Points, in no order, along strands that fork, close into loops and pass close to each other.
(in the rows, 128 means zero)
Two points are linked if the straight distance between their rows is under 63.1.
k274: [112 108 127 156 140 137 121  70 193  74 119 129 124 187 110 105 110 150
 137]
k286: [104 135 141 126 113 101 115 144 124 147 126 154 132 128 129 114 149 130
 135]
k450: [142 132 138 160 140 164 161  66 138  86 147  95 127 162  90 134  82 149
 100]
k784: [135 144  95 109  99 140 129 189 107 186 149 151 147 112 155 117 122 109
 107]
k104: [123 150 144 152 117 157 142  96 134 117 145 122 131 161 104 122  96 151
 100]
k563: [ 70 117 117 153 119 125 128  83 177 129 117 141 130 179 145  96 133 148
 111]
k695: [148 113  66  82 103 108 126 181  98 197 129 143 137 100 198 129 147  91
 106]
k561: [149 109  63  75 171 107 129 179 103 137 112  92  87  39 194 209 190 152
 157]
k697: [ 96 116 148 120 136  78 112 146 121 146 109 145 127 112 136 124 171 130
 147]
k933: [146 106 125 159 154 162 167  51 148  65 139  83 126 171  90 135  80 139
 101]
k675: [123 155 118 130  96 201 174 136 111 176 164 136 141 146 122 132  89 140
  86]
k421: [120 144 126 123  98 212 183 113 106 178 170 123 137 161 124 138  81 143
  75]
k24: [ 82 126 130 150 112 119 125  97 157 135 115 147 129 159 135 103 138 148
 113]
k496: [134 161 119 136  96 176 149 153 110 165 160 139 147 140 125 124  97 132
  96]
k956: [116 105 123  93 146  74 126 165  97 156 111 131 121  81 170 160 185 130
 156]
k33: [127 153 150 152 118 147 126 106 130 112 139 126 134 150  93 119 100 140
 117]
k597: [ 85 106 151 134 144  91 101 101 154 117  95 155 125 139 124 109 166 133
 149]
k474: [164 163 174 157 140 141 119 106 118  77 130 102 128 126  66 129 102 115
 137]
k943: [127 116  90 100  91  98 139 164 104 184 125 152 145 102 188 126 162 105
 114]
k378: [125  99 105  78 158  84 132 182  95 152 120 116 109  65 178 184 184 133
 160]
k788: [151 156 191 141 154 137 105 146  98  93 131 101 123  97  66 137 112 110
 181]
k15: [166 128 140 167 154 146 139  69 151  42 126  93 124 157  70 128  98 124
 121]
k204: [162 109  51  79 105 124 119 185 100 201 135 140 129  89 210 122 133  72
  86]
k165: [140 160 148 136 110 140 124 160 114 141 147 141 138 124 106 123 104 126
 126]
k94: [112 129 122 118 105 104 123 162 113 164 124 156 135 117 145 121 145 124
 133]
k234: [117 102 122  86 127  68 139 140 103 163 105 134 128  83 193 159 196 124
 153]
k938: [ 96 136 144 139 110 105 117 129 139 143 119 154 134 142 129 106 141 137
 123]
k277: [145 137 148 159 139 141 121  79 155  65 122 109 121 161  83 116 101 140
 125]
k578: [137  97  82  71 161  92 123 187  96 149 125 104  98  52 185 194 184 132
 153]
k505: [ 99 105 121 152 139 145 139  68 194  96 128 124 127 193 128 109 102 161
 118]
k520: [152 157 158 156 128 146 127  96 129  83 136 112 129 144  77 126  95 129
 127]
k311: [153 158 178 142 138 131 109 149 100 112 136 118 131 104  81 133 109 113
 163]
k615: [147 166 162 134 121 139 115 154 106 124 146 132 133 117  95 127 101 119
 140]
k613: [112 114 142 146 143 116 102  80 191  65 111 136 120 172  97  99 119 137
 153]
k528: [162 102 118 163 161 145 165  54 159  43 133  83 129 168  83 129  86 129
 117]
k904: [130 125 180 142 157 115  91 108 147  73 112 122 114 133  74 109 132 132
 180]
k337: [136 159 129 131 101 150 132 167 108 161 149 148 148 131 118 122 107 124
 116]
k270: [ 87 106 154 126 143  78 106 123 136 131  94 154 121 116 133 118 179 130
 152]
k289: [171 167 189 154 150 144 116 122 101  73 123  86 134 101  57 138 109 100
 156]
k822: [122 135 174 142 139 117  98 121 139  95 117 133 120 138  91 112 133 135
 156]
k825: [111 110 109 107  97  83 139 144 109 180 111 150 141  99 192 130 178 111
 124]
k569: [126 138 112 113 105 114 126 186 103 176 137 152 144 113 145 123 132 109
 123]
k39: [121 140 136 137 108 194 180  90 118 145 160 111 130 163 109 139  85 152
  77]
k44: [134 107 167 140 163 119  92 100 170  52 102 122 109 148  72 103 133 131
 190]
k711: [162 121  63  91 113 144 112 206 100 201 143 137 133  97 187 119 109  76
  84]
k355: [162 117  57  69 158 117 131 163 110 128 103  84  84  35 219 214 190 164
 156]
k334: [103 118 155 140 135 105  96 107 154 104 110 151 124 153 107 104 141 136
 145]
k368: [129 137  81 116  91 156 148 179 107 203 144 152 148 124 165 110 115 116
  88]
k513: [123 101 153 138 159 111  91  91 187  48 103 132 114 161  82 104 133 131
 182]
k511: [139 149 141 152 119 178 164  85 120 116 160 109 131 152  95 138  82 147
  92]
k531: [111 109 116 101 112  69 145 126 106 170 104 147 143  92 206 135 194 116
 133]
k454: [166 130  78  96 120 156 109 216 104 194 151 137 135  96 167 126  95  72
  99]
k166: [ 71 105 111 156 128 133 137  65 190 118 117 136 130 192 144 103 127 159
 109]

A fork is a point with three links, a tip a point with one. Leave the first point through the second and follow the links. Name the first fork or tip that comes.
k531, k234 => k355
k311, k788 => k520
k822, k334 => k286
k695, k204 => k454
k496, k675 => k511
k94, k569 => k368

Name the points in between on the shortest way along the links from the first point to the second, in order.
k528, k311 => k15, k277, k520, k474, k289, k788
k33, k675 => k104, k511, k39, k421
k311, k421 => k615, k165, k337, k496, k675
k943, k454 => k695, k204, k711
k166, k822 => k505, k274, k613, k513, k44, k904
k561, k825 => k578, k378, k956, k234, k531
